Each row is a point on a tangle of strands that fork, close into loops and nearly touch. The rows are in no order.
(in the rows, 100 means zero)
Points whose rows are less than 101 apart are linked; no others are. Some points are linked to none.
nufu: [ 79  78  79  75 111 110 145  87  94  84 139 124  90 124  88  87 132 125
 100 115  91 114  70  56  95 102  92  68  93  77 109  76  73 135  99 110
 130  84  88 123  65 102]
bon: [ 98  84 100  92 129  97  84 135 116  89  92 107  98  83 134 136  89 164
 117  97  81  93 108  97  60  60  75  83  97  88 101 132 121  63 106  65
  38 145  91 120 106 145]
nibaf: [ 67 105 111 106  96 134 102  64  80  89 133 117 132 102  87 106 104 116
  88  93 105  97 113  80 136 109  81  79 123  74 107  94  93 162  58 114
 141  96 120  96  80  59]
vigag: [ 75  99 110 105 106 133 109  45  89  91 124 118 125 109  88 108 112 114
  82  70  89  80  97  72 123 109  82  71 130 103 100 100  90 148  77 128
 132  92 124  89  71  53]
Miz: [105 106  78 102 118  75 126  89  89  73  95 112  93 125  82  94 111  93
 117  85  82  93  67 119 115 102  90  77  97  98  84  84  61 125  97  92
 112 109  93  65  38 124]
lepak: [111  99 113 103  79  88 107  97 113  79 132 106 114 119 119 120 100  81
 100  88 148 101 121 132  90 105  82 107 127  92  73  77  95 166  86 101
 129 108 100 105  63  82]
Musez: [103 120 109 129  96  87  88 106 101  69  93 112 145  83 105 114  69  50
  91  70 146  85 113 132 138 102  77  95 119  98  77 108  84 137  51  86
 104 118 115  66  79  74]
Vosus: [106 110 115 106  77  84  85 155 110 125  87  85  78  89 155 124  94 113
 137  99  98 110 118 131  39  79 117 128  79 105 101 117 124  58 131  68
  19 114  94 123 148 120]
beka: [102 109  72  81 118 124 104  82  85  90 109 102  94 106  39  60 121 100
  98 135  85 119  77  77 123 108 129 111  76  69 102  81  94  99  99 112
 147  77 102 102 122 100]
Fuda: [111  95 108 105 114 116 101  79  83 118  85  86 105 106 112 110  79 137
  86  68  71  63  95  92 105 105 103  99  83 118 112 155 107  38 107 114
  85 137 111  93 104  94]
Disim: [100  75  89  53 101  88 120 124 142  99 127  96  76 118 129  79 147 112
 126 158 117 135 105  64  45 106  91  95  94  78 108  49 101 130 149  79
 132  61  69 149  86 133]
ber: [ 84  71  69  51 109  78 123 137 126 104 119 105  66 115 124 102 158 123
 124 152 106 136  68  62  54 103  68  75  97  76 106  55  97 132 146  82
 109  78  76 143  83 147]
Zofor: [121  96 115  80  85 134 113  91  99 108 117  90  99  77  68  42 111  36
  69 136 173 126 100  77 117 135 121 143 113  95  93  67 102 119  85 134
 187  50  94 102  94  82]
Dozaz: [121 108  74 104 117  72 126  99  88  91  75  95  78 130  96  92 103  88
 118  90  77  91  74 129 106 105 102  78  89 113  85 101  77 101 120  95
 101 118  91  59  41 136]
lem: [ 98 119 146 122  54  89  93 123 104  83 123 126 115  93 122 136  73  99
 123  66 111 104 139 126  79  77 121 115  93 109 108 104 102 101  42  57
  54 105 111 108 132  51]
kemed: [127 118 143 102  96 160 103  52  48 115  84  97 116  82  79  82 105  48
  70  82 102 100 112  80 151 142 117  94 112 113 100 111  91  96  41 159
 145  77 146  69  84  62]
latef: [112 121 117 128  81  96  97  90  83  96  99 105 118 101  92 103  66  70
  87  76  98  87 119 125 120 110 120 111  97 113 104 119  90  83  53  99
 102 115 117  82 113  74]
lofo: [ 52  64 121 102 113  75  88 115 150  91 109 109 109 106 118 152 109 166
 107 109  96  86 119  98  74  61  63  91 123 121  96 106 135  84 118  68
  33  66  81 125 136  82]
Gek: [110 113 116 115  70  80  86 133 113  86 109 112 100 100 119 133  71 102
 130  90 102 111 128 134  61  83 132 118  87  94 108 100  97  98  64  60
  54 108 103 110 131  82]
Papo: [106 104  70  87 127 127  95  91  78 106  94  90  91 108  65  68 114 121
 101 124  76 112  87  89 113  96 145 108  70  74 117 100 110  68 110 113
 115  94 105 106 130 111]
Veb: [101 101  86 103 104 118 120  67  80  84 103 108 107  99  67  79 115  71
  72  89 110  92  72  98 140 128  92  99 102 102  83  83  88 125  90 132
 159  85 108  76  82  86]
Lisel: [100 104 118  98  79  99  92 122 127  99 115 108  95  92 131 124  86 118
 121  99  98 113 139 105  46  82 146 121  80  99 119  88 115  89  83  63
  51  94 109 145 155  84]
zolep: [ 91  77  81  65 103  94 109  97 137 105 114 105  87 114 114  89 123 117
 102 144 103 113 110  65  61 104  98 105  96  96 105  62 113 120 136  88
 123  69  83 146 111 106]
gez: [129 124 114 106  97 128  78  95  58  96  89  89 109  90  64  76  75  69
  88 111  88 120 108 104 139 114 159 126  74  93 127 116  94  57  63 127
 110  96 119  89 131  91]
Kad: [123 130 108 119 108 108  74 111  71  87  84  87 108 101  75  90  68  97
 112 100  71 112 119 120 117 106 171 107  65  75 137 116  91  53  60  96
  87 114 119  94 124 104]
kofe: [113 104 104  93  90 111 133 110  81  72 128  93  95 100  82  78 110  71
 104 122 147 125 102 112 116 119 115 103  97  65  93  56  94 153  82 118
 164  90  81 106  64 101]
Raput: [ 79  66  65  67 109  82 129 103 125 128  99 101  77 101 125  95 139 110
  94 109  93  95  49  46  79 102  43  86 115 118  88  84 106 103 172 116
 104  91  79 127  88 143]
mek: [ 84 135 147 138 100 128  74  69  83 101  80 118 129 101  80 116  88 107
  91  57  47  71 134  91 162 100 105  65 115 101 123 146  84  84  41  92
  92 117 142  56  82  62]
dukav: [116 107 104 123 102 110  99 109  77  88  85  87 140  61 100  79  84  27
  57 104 158 108  93 117 153 130  92  89  97  87  80 100  94 117  45 122
 129 111 105  72  88  81]
suli: [123 112  94 112  84  99 104 119  86  97  90  82 119  46  93  70  83  22
  66 117 171 126  95 119 135 131 103 117  95  95  77  80 109 117  71 126
 146  97  94  78 101 100]
fus: [ 78  67  71  60 100  90 119  88 129 138 103  93  79 106 118  76 144  98
  94 128  99  96  69  40  74 114  58 107 114 113  93  78 115  88 181 113
 127  68  76 140 104 128]
pag: [107 109  93  89 110 113 124  96  75  69 115 103 100 123  59  76 109  96
 112 112  79 117  97 108 107 104 122  68  79  67 101  77  80 130  64 110
 144 105  95  89  62 112]
gemog: [118  76 100  94  87  97 114  84 122 134 102  97  94 101 145 111  98 108
  92  71  96  70 103  83  68  96  89 110 104 148  82 110 120  69 138 115
  91 118 104 131  97 109]
dila: [125  95  97  88  91  72  95 118 120  89 108 113  92 123 123 128 103 125
 130  95  97 108 116 125  49  80  97  81  98 107  81  99  94 121  90  68
  63 129  95  98  60 116]
rodo: [ 93  75  68  82 141 119 118  90  98 117  89  99 100  89 126  97  93 148
  88  71  78  72  58  65 100  93  42  95 106 116  93 140 112  58 144 122
  80 145  95 104  84 136]
nogak: [111 127 106 133 117  79  93  99  91  61  71 107 136  91 109  99  74  36
  90  67 137  76 101 131 138 115  80  92 119 108  76 108  73 128  70  81
 104 113 111  43  55  88]
pumi: [103  96 119  91  64  96  95 108 126 137 112  89  86  86 128 101  79  82
  93 109 102 109 135  84  56 105 143 158  84 126 124  92 120  65 113 102
  80  70  96 136 161  86]
sefu: [128 117 103 125  64  72  91 113  96 103  88  98 101 101 103 100  68  64
 109  85 110 101 118 134  95 104 123 123  90 121 100 103  90  95  85  89
  82 115 110  83 103  94]
fisis: [ 93 120 124 134 100  81  83  87 109  61 100 125 143 108 100 112  82  92
 105  54 115  82 117 121 138  82  81  69 134  95  96 116  73 137  46  69
  94 120 122  54  59  57]
Vuze: [ 92 106 124 134 108  88  81  94 104  92  84 111 113 115  99 119  65 131
  98  59  68  63 113 114 128  81 110  96  93 106 120 148  89  60  79  76
  64 131 106  66  97  75]
veru: [ 97 117 150 119  52  96  87 117  97  89 125 115 130  84 117 132  70  82
 102  76 128 101 144 117  96  88 113 123 102 103 115  96 109 116  34  75
  83  94 116 112 139  40]
Tuge: [ 87  78  95  81 113 104  91 127 126 130  89  75  87  81 142 102 108 119
  99 133  94  94 115  71  54  87  90 119  89 104 106 104 149  64 159  97
  71 102  87 149 151 131]
Duvin: [109  92 103  93  84  94  97 115 121 133  96  82  79  84 139 101  92 109
 104 115 101 101 125  91  48  99 124 136  79 117 114 100 133  57 144  91
  71  91  91 144 153 109]
bege: [ 89  73  76  69 105 104 110  73 123 139 101  87  78 100 104  72 124 101
  83 115  96  91  83  53  90 118  89 122 101 118  90  95 116  73 169 123
 134  70  90 124 120 111]
rab: [ 85  80  99  89 133  78  61 137 133  79  91 118  95  91 122 145 102 185
 120  97  81 101 107 111  72  47  69  66 121  82  90 136 109  74  98  41
  27 128  84  99  94 124]
binu: [ 79 122 107 118  64  77  63 144 115 131  87  81  84  84 103 110  94  81
 121 116 111 114 118 148  72  90 117 139  94  99 107  79 117  90 131  85
  50  86  89 112 170 102]
zanuf: [112 129  80 110  97  78 102 128  87  97  81  82  85 104  55  66 118  48
 129 131 107 130  75 141 112 100 110  99  84  84  89  68  97 126 116 103
 136  88  76  71  85 142]
vigut: [100 119  75 111  90  68  73 126 101 121  80  85  75 110  94 102 118  83
 135 130  90 113  95 152  78  91  88  96  96  94  84  80  96 120 144  88
  78 107  91  87 102 136]
Maz: [ 84  83 102  88 110 121  93  71 113 105 109 100 105 101  90 105 101 124
  83 116  79  90 119  63  90  94 117 106  87  96 118 103 115  95  95 108
 103  83 106 139 141  73]
buno: [103 117  93 102  97 101  77 120 135 119 101  81  79  90 107  72 105  83
 121 146 110 133 119  96  61 101 147 145  80  87 116  58 119 100 136  91
  97  61  90 139 162 115]
Dalak: [129 126 104 129  74  64  90 115  85 111  68  84  94 100 115  78  63  37
 111  87 113 102 115 155  98 117 118 128  96 128  87 108  85  79 118  89
  78 114 103  57  87 122]
Pala: [ 91  69  60  78 137 103 127 105  92 107  96 110  87  97 116  98 110 137
  91  77  74  91  43  59 102  87  46  79 109 109  92 119 101  76 139 114
  85 145  93 107  59 149]
Gul: [148 113  96 103 111 124 106  80  47 109  75  75  92 104  59  49  96  75
  84  98  89 111  80 110 145 128 139 125  88 101 101 120  99  38 112 137
 132  90 113  65 100 105]
losi: [116 105 111  95  91 123 145 114  72  66 121  87  96  88  68  52 115  44
  86 121 159 125  79  97 135 123 109 101  97  71  88  62  95 133  72 132
 188  81  87  87  61  96]
Lumek: [ 96 106  96 114  78  94  81  97 106 131  90  84  85  90  89  87  83  87
  92 113 102  92 110 116 101 103 121 143  90 116 103 108 113  74 133 114
  94  77 100 103 159  94]
migo: [ 76 130 145 135 100 100  70  84 105  85  90 122 138 112  96 115  80 112
 113  57  70  73 133 105 140  75  94  63 124  97 120 136  71  99  38  64
  82 126 125  53  71  48]
rus: [ 78  68  98  78 129  99  71 160 117  99  86 100  89  62 144 148 124 155
 113 127 100 106 105  87  55  65  13  96 133  95 101 113 145  87 155  81
  31 112  85 135 127 162]
rul: [100  92  61  78 102  64 108 112 115 103 104 113  64 128 109 125 139 109
 126 103 100 109  62 113  75 101  61  64 116 103  72  80  79 150 141  89
  87  99  86  91  48 137]
Zuri: [ 90  79  77  84 107  70  83 124 126 114  85  97  81  98 132 129 124 143
 111 118  91  98  95 102  65  79  58  82 115 106  82  93 121 102 144  83
  57 100  87 125 113 132]
Bib: [125 106  90  75 132 141 102  88  86 107 101  82  83  97  90  57 103 115
  94 127  80 115 106  59  94 103 170 120  67  85 123 108 116  48 107 114
 114  81 119 128 144  99]
Zekim: [116  63  94  75 111 104 129  84 114 124  99  90  93  96 138  98 108 115
  86  87  89  78  91  56  62  91  85 103 105 134  85 111 117  73 133 123
 105 121 102 134  85 114]
seto: [105 128 145 128  96 127  81  64  57 104  74 108 133  96  81 107  80  72
  83  61  74  78 122  89 156 127 107  84 111 111 120 147  83  78  45 111
  99 112 144  58  95  62]
Madet: [110 124  99 102 101 135  87  92  76  80 111  99 126  83  59  80  99  72
  85 127 111 121 112  97 126 108 118  98  85  65 113  84  99 123  47 119
 135  88 114  92 120  80]
Matuz: [120  96 107  88  73 114 102 111 117 132 105  86  95  68  80  45  98  32
  79 134 164 132 115  84 104 126 126 160 114 102  95  66 106 111 110 121
 169  45  77 102 114  91]
ses: [131 111 114 100  96 127  88  68  55 107  87  91 107  97  65  79  85  83
  79 102  84  98 101 101 142 119 135 115  94 107 112 121  99  51  76 136
 118  94 124  78 118  82]
Nuri: [128 127 100 128  97  67 104 107  81  84  60  96 109 103 105  83  71  20
 103  85 115  91 103 144 129 118 108 108 102 114  76 100  77 106  89  88
 103 108 103  42  55 120]
kude: [ 75 107 118 128  73  77  87 103 120  97 101 105 109  93  94 128  77  97
  97  87 106  72 120 131 109  81  99 127 100 126 103 115 113  91  90  86
  67  85  99  97 146  72]
zinet: [ 93  81  94  68  90  87 138 113 108  75 142 111  74 135 105 107 136 111
 124 126 128 124  86 101  80 111  87  86 103  76  98  56  79 163 120 105
 148  80  71 121  48 114]
rel: [138  99 103  90  86 121 120  87  86 114 108  86  90 100  88  56  99  72
  94 116 101 118 113  90  89 114 154 123  85 109 101  83 106  84  94 120
 135  84 105 116 102  97]
nuf: [ 80 106  74 109  82  85  81 101 117 101 101  98 102  91  75 101 114  81
  99 121 133 105  95 126 113 104  79 113 112  84  85  72 101 153 130 103
 119  80  81 101 125 112]
zuzu: [ 89  81  75  76  96  81  94 106 129 105 105 103  90 105 118 117 126 133
 107 127  97 108 102  92  60  87  72  88 107 104  87  76 110 120 134  86
  85  88  88 135 110 116]
vivis: [108  59  90  65 121 130 130  73  97 127 101  98  90 107 123  81 110 116
  80  88  75  82  81  38  81 102  88  92  93 130  93 112 117  64 129 137
 117 114 111 135  81 115]
dige: [105 113  90  82 111 134  87  77  95  95 106  91 109  90  51  65 103  80
  83 134 104 113  99  76 125 109 133 126  86  76 113  81  99 105  80 118
 142  72 111 108 147  83]
faf: [ 91  99  83  89 117 119 137  83  72  82 118 111  95 122  70  77 130 114
 103 110  75 121  75  81 114 108 107  70  82  75 110  79  74 124  76 116
 146  95 101  97  57 104]
vimep: [ 84  78 117  84 109  84  77 162 130 121  82  82  92  79 164 147 129 132
 110 117 106  95 115  94  37  80  24  95 135 113  87 114 152  77 169  86
  23  96  87 141 127 144]
Renor: [124 102  96  85  96  94 100 107 108  76 118 110  99 117 104 114 103 123
 126 114  91 120 123 127  60  86 121  77  96  85  88  84  88 131  71  75
  99 116 102 113  71 104]
latab: [ 83 122 145 113  80 128  85  76  74 113  99 107 113  93  82 116  77 101
  83  88  82  83 133  82 121 101 133 111  90 108 133 126 108  74  53 116
  89  86 130 108 159  46]
nef: [ 78  85  83 104 125 102 110  75 113  90 108 129 115 116  98 118 106 154
 102  73  64  90  82  83 101  79  73  50 117 100 104 106  81 115  83  88
  88 122 100  93  52  88]
reded: [104  75  79  76 125 116 108 115 108 123  96  78  84  85 120  78 109 131
  91 123  89  97  90  56  74  85 106 119  82  95 109 112 138  59 148 112
  92 112  94 139 140 142]
giki: [116 105 109 114  75  91 114 110 106  84 114  91 115  91 121 107  89  43
  83  80 183 103 106 131 105 124  89 117 125  97  71  70  93 164  94 118
 147 101  95  86  57  88]
kiv: [124 106  99 107  63 106 103 118 102 147  95  67  82  71  78  39 113  30
 105 125 140 138 100 106  91 114 137 148 117 112  92  62 117 104 134 120
 154  55  76  94 107 119]
Gife: [ 92  97  85  93  86  56  69 116 130  95 102 117  79 119 106 142 119 127
 133 118 101 111  94 147  74  86  63  76 128  91  69  91  92 155 125  64
  50  94  84  90  92 111]
gofa: [ 97 111 120 134 110  81  90  77 105  96  84  99 118 113 117 120  68 119
  96  33  77  39 102 110 129  96  98  97 108 128 104 152  91  58  96  79
  71 129 114  62  94  71]
niloz: [ 77  69  97  90 107 106  99  78 125 111 104 101 101 106 109 118 101 137
  82 100  83  77 104  73  85  87  90 105  94 120 103 111 120  75 120 103
  82  94 101 137 139  82]
nuro: [ 56  79 125 119 106  75  90  99 144 101 107 109 112 108 110 147  98 158
  97  82  95  69 110 106 100  63  74  88 122 137  94 130 130  76 112  79
  36  86  84 104 128  70]
rebim: [ 96 107  80 105  96  83  77 114 103 127  82  79  80 105 101 102  98 114
 117 121  82  98  95 131  82  87 111 101  90  95  95 106 109  87 140  90
  72 112  89 100 121 131]
dezo: [105 113  97 100 110 108 100 101  85  63 120 107 109 114  81  99  97 111
 124 107  83 120 115 121  87  96 123  66  82  58 106  74  74 140  47  89
 127 116 101  99  67 103]
pugup: [128 118  92 104  83 102 123 128  93 109  93  72  81  92  63  59 113  37
 118 134 127 137  88 117 101 113 124 121  91  99  84  57 107 120 117 111
 156  74  74  90  86 127]
rotap: [115 126 129 113 107 133 108  62  55  97  83 102 117 110  77  94  91  77
  79  77  55  91 112  96 149 128 118  74  96 100 107 121  80  93  59 123
 120 109 139  59  63  77]
zit: [126 112  89 109 120  88 105  98  67  93  69  80  88 130  76  67  87  86
 111 104  68  95  87 129 124 113 130  94  75 100  97 112  87  66 120 100
 108 123  94  58  65 132]
zaro: [ 87 107 101 108 115 141 113  42  73  91 102 119 121 110  75  99 109  81
  71  68  89  76  76  76 145 124  90  78 118 104  90 100  83 126  78 134
 145  87 130  65  75  69]
zivum: [ 70  90 108  95  92 113  97  76 106  74 140 115 127 112  96 115  99 125
  97 104 113 102 128  93 102  99  84  88 115  74 113  85  97 161  71  96
 132  83 105 126 102  61]
Zizuz: [ 76  73  69  93 132  86  96  91 107  92  96 126 102 109 106 122 105 165
  97  79  68  94  67  76  98  73  55  61 122 102 104 120  90  89 101  76
  55 139  84  94  61 111]
Ral: [ 56  62  94 104 141 100  94  95 131  89 102 124 115  92 117 134  96 182
  93  72  76  82  84  73 101  59  47  69 133 115 105 125 112  80 107  79
  34 118  85 109  89  97]
mudiz: [108 108  85 106 100 101 133  79  93  87 105 101  86 104  77  77 115  53
  84  95 124  92  64 107 131 120  94 101 108 106  72  74  90 126 108 130
 160  82  92  67  67 111]
bitif: [124 119 106  94 110 140 124 117  60  74 103  79 117  76  59  48 108  37
  82 136 144 134  88  99 154 126 123  91  81  61  92  79  99 118  43 130
 163  88 102  91  75  95]
nekul: [117  93 121  91 106 135  91  70  85 126  99  88  98 102 103  95  88 128
  79  89  77  77 104  72 103 106 124 109  77 113 119 145 113  35 106 129
  93 114 117 119 136  81]
bivo: [ 79  87  86 103 103  91 124  79  95  71 138 133 104 139 107 119 121 130
 116  72 107 101  71  93 106 107  66  65 128  96  91  69  64 165  96  98
 118 104  90  89  33  93]
Mezug: [ 63  71 106 108 105  97  97  87 128 111  98 100 106 100 115 125  86 152
  86  85  82  62  95  90  97  77  79 102 108 135 103 131 126  69 132 104
  57  98  95 115 129  82]
Vefe: [ 86 117 131 128  96  81  75 119  99 100  82 103  99 107 106 120  65 132
 106  74  81  73 120 134 113  80 123 115  74  98 131 147  97  51  78  69
  47 125 107  73 128  79]
peta: [104 114  95 115  55  83  71 138 115  98  95  90 115  70 103 104  85  47
 100 120 160 124 122 145  96 107  85 133 102  92  80  82 106 145  90  98
  97  96  84  94 130  90]
sem: [100  90  85  72 140 133  95  99 108 113 102  82  80  87 115  71 103 133
  99 137  81 105 100  51  78  92 132 123  76  77 125 112 128  51 135 107
  89  91 107 145 159 116]
lozog: [116  96  87  98 107  56  88 125 108 109  74  98  75 118 130 122 104 121
 131 101  82  91 101 136  67  77  90  81 103 112  78 120  93  95 120  61
  44 139  94  82  72 136]
vekil: [ 76 106 131 104  96 130  88  76  98 102 115 108 121  92  88 120  88 116
  86 102  86  97 140  85 101  89 131  93  90  92 132 107 112 103  56  99
  95  84 118 124 149  51]
ligut: [104 108 102  86  94 127  82  87  95 112 104  96  99  77  71  73  86  67
  76 130 121 116 120  81 117 111 143 148  86  94 117  95 111  91  82 123
 126  58 111 110 169  73]
fipot: [ 93 120 101 131  76  87  72 124  96 130  88  75  83  82  98  95  77  84
 105 109  99 102 114 138  96 102 131 149  84 102 115 109 109  69 126 100
  70  92  94  99 170 102]
sete: [ 84  70  70  64 133  86  89 143 117 101  90 105  80  77 127 121 135 146
 121 139  93 116  81  78  56  72  42  81 117  89 103  92 120 100 152  79
  56 110  88 143 103 167]
lom: [ 86  97 130 107  73  91 102 112 120 105 119 105  98  88 117 123  80 103
  98  98 102 101 143 101  71  90 136 141  80 116 125  94 117  83  85  84
  69  78 109 140 167  62]
sebep: [116 114  95 119  90  93 121 106  97  82  92  96 103  86 105  90  99  34
  86  89 164  95  85 136 128 130  83 104 123 104  66  81  87 149  99 118
 147  95  92  67  53 107]
par: [ 91  98 101 103  89  83 100  86 123  58 129 123 119 128 110 130 100 124
 116  81 118  97 102 126 101  94  67  81 133  93  87  90  82 164  82  81
 107 105  98  93  59  78]
lan: [ 83  65  96  88 134  80  77 122 143  78 101 129 105  93 124 145 108 183
 114  84  90 108  85  84  86  46  26  62 144 106  90 121 114  91 103  54
  19 124  80 101  79 108]
muk: [ 82  98  58  90 113  60 111 114 103  91 103 129  70 127  88 120 131 127
 130 107  90 118  50 113  96  93  56  61 106  93  88  84  65 140 121  82
  86 104  78  81  49 137]
tofeb: [ 95 117  72  96  93  68  89 128  97 110  86  87  68 121  75  91 132  82
 142 136  99 122  75 140  87  95  89  79  96  89  89  68  86 144 137  89
 106 103  78  80  84 145]
likid: [113 132 105 126 109  89  69 124  89  76  87 102 121 100  80 108  68  97
 120  94  70 113 128 132 110  92 154  93  71  67 135 111  79  80  52  65
  74 124 112  84 112 105]
mib: [106 113  97 111 124  90 125  76  78  60  86 112 108 132  90  97  95  85
  99  61  73  81  92 113 130 112 101  67 105 102  89 101  61 116  68  90
 119 111 112  54  21 102]
Kif: [ 96 107 138 105  90 138  86  71  77 120  97  94 101  96  92 115  83 127
  74  82  74  78 120  78 117 103 136 114  79 111 133 154 106  42  78 122
  83  93 124 109 158  53]
vef: [ 95 119 117 106  73 105  82  99  97 101 107  97 107  66  79 103  72  68
  79 110 125 107 125  95 111 106 129 146  84  97 122  92 107  95  62 105
 102  74 108 112 169  59]
Gefog: [ 94  94 108 105 116 131 111  44  86 115  96 107 116 107 102 107  96 114
  79  52  64  60  88  69 116 115  99  76 110 133  98 127  99  83  92 130
 111 114 130  85  90  71]
dafi: [112  84  92  89 118 129 123  55  86 118 105  99  97 112  95  88 110 112
  76  81  69  77  75  68 111 109 110  96  96 125  92 114 102  68 107 139
 122 105 119 105  87  94]
Reli: [102  76  94  91 126 129 104  86  91 119  94  76 105  89 128  99  86 148
  79  68  78  62  72  72 104  99  72 104  95 114  99 160 120  36 136 125
  91 144 100 114  94 120]
pemuz: [ 91 124 103 114  54  70  62 138 122 114  94  85 101  73 100 112  91  59
 106 125 134 119 122 151  81  96  97 137 105  91  93  75 119 132 110  90
  74  83  78  99 157  94]
Gofir: [106 129 134 123  85 112  82  96  78  91 104 107 138  87  92 107  79  75
 100  86  94 106 137 114 124 100 120  82  92  87 115 110  89 120  22  96
 103 112 134  85 101  61]
Rator: [141 114 100 116 108 101  97  86  58 108  68  65  90 117  73  60  78  84
  93  97  84 100  92 123 140 129 140 121  84 102 104 135  89  31 123 119
 111 106 104  52  83 117]
bak: [ 80  70  92  64  98 104 145  94 108  87 147 118  81 131 108  85 135 120
  98 127 106 124  81  54  77 120  89  93 101  82  96  60  87 146 119 108
 150  71  78 134  62 101]
nerat: [105 129 134 134  96 121  86  84  65  86  85 106 145  73  92 101  76  43
  73  73 106  94 127 103 160 122 100  78 107  94 110 128  87 112  18 101
 111 117 137  67  86  63]
zekuv: [ 90  83  63  85  99  74 123 103 118 130 104 101  68 125 120 107 147  99
 107  96  97 104  51  84  75 102  56  81 116 115  81  72  92 128 165 111
  99  92  83 105  66 139]
Vomo: [ 87 118 140 120  60 100  84 114  91  97 116 111 117  65  97 122  63  66
  85  95 124 100 133 110 112  99 116 134  92 105 123 100 110 102  42  93
  86  86 109 112 164  50]
Gefi: [ 96  87  85 100  88 101 103  74 117 132  93  84  83  98  87  84 108  97
  86 112 108  89  92  92  94 107  97 121 108 122  88  92 113  89 152 125
 117  78  90 114 134 103]
suf: [108  92 112  86  82  99 138 116  98  80 143 101  81 118  94  94 115  87
 116 127 161 120  95 117  94 124 102 115 104  62  94  54  89 170 111 120
 169  83  72 115  56 109]
dozis: [101 105 125 123 104 113 101  51 100 106  91 104 111 107 109 114  73  91
  88  29  84  51  96  99 123 114 108  94 114 147  98 141  87  70  96 116
  95 115 128  73  96  68]
muluf: [110 114 120 110 125 111 115  68  62  81  82 107 116 124  74  87 103  86
  98  73  47  88  96 100 135 114 108  57  98  88 105 114  74  97  56 101
 126 116 118  57  37  99]
mezib: [115 101  81  97 104  94  92 110 103 100  86  89  92 107 106 101  94 127
 113 107  79 100 103 117  81  83 120  95  77  96 106 108 108  70 115  81
  74 121  96 109 109 124]
sed: [120 112  93 117  72  92  93 125 110 107  97  80 113  61  90  78  90  35
  91 125 171 127 100 125 110 123  96 131 106  86  79  65 102 137  95 121
 142  91  83  96 109 108]
malov: [ 80  87  75  86 118  99 127  75 104  83 127 133 105 125 105 112 122 139
 104  69  84 104  64  73 104 100  63  52 124 105 100  87  67 144  89  90
  93 113  94  97  40 100]
dovek: [ 88 109 128 123  82  69  87 138 111  92  90 108  99 109 117 138  75 131
 126  78  97  91 121 136  86  73 114 115  82 103 110 133 100  60  81  53
  26 113  93  95 138  84]
zis: [ 84  68  60  52 125  87 109 137 114  96 102 114  80  85 126 125 148 141
 121 141  97 135  69  59  59  85  34  69 112  84 108  75 104 118 145  81
  73  95  80 145  95 166]
did: [ 93  82  58  83 129  98 152  94  82 103 102 112  76 121 100  90 128 121
  99  84  72  92  35  69 105  98  69  72  98 115  86  93  81  91 125 113
 105 122  84  91  44 143]
sudi: [110  85  89  98 115  83 100 112 103 100  85 105  91 108 123 111  90 144
 109  91  78  81  96 104  77  78  91  92  90 109  99 133 103  68 113  81
  68 148 101 106  88 122]

A fork is a point with three links, a tip a point with one. Leave the first point through the second and follow the links. Name the first fork or tip that comes.
Tuge / Duvin -> Gek
nufu / faf -> sudi
Raput / fus -> dukav
lozog / dila -> bitif
Dozaz / zit -> likid

How many points has the smallest loop of links through each point below? Write none if it is on no loop.
sem -> 17
Disim -> 7
Nuri -> 12
lan -> none

Name the points in between on the shortest way along the links from the first point to the second, in order.
bege / pemuz -> Gefi > Lumek > fipot > binu
Pala / Maz -> rodo > Reli > Fuda > nekul > Kif > latab > vekil
sefu / Miz -> latef > Gofir > nerat > seto > rotap > muluf > mib
par / rebim -> bivo > malov > nef > Zizuz > Ral > lan > rab > bon > sudi > mezib
lom / beka -> pumi > Duvin > Tuge > reded > sem > Bib > Papo
dukav / fipot -> suli > sed > peta > pemuz > binu
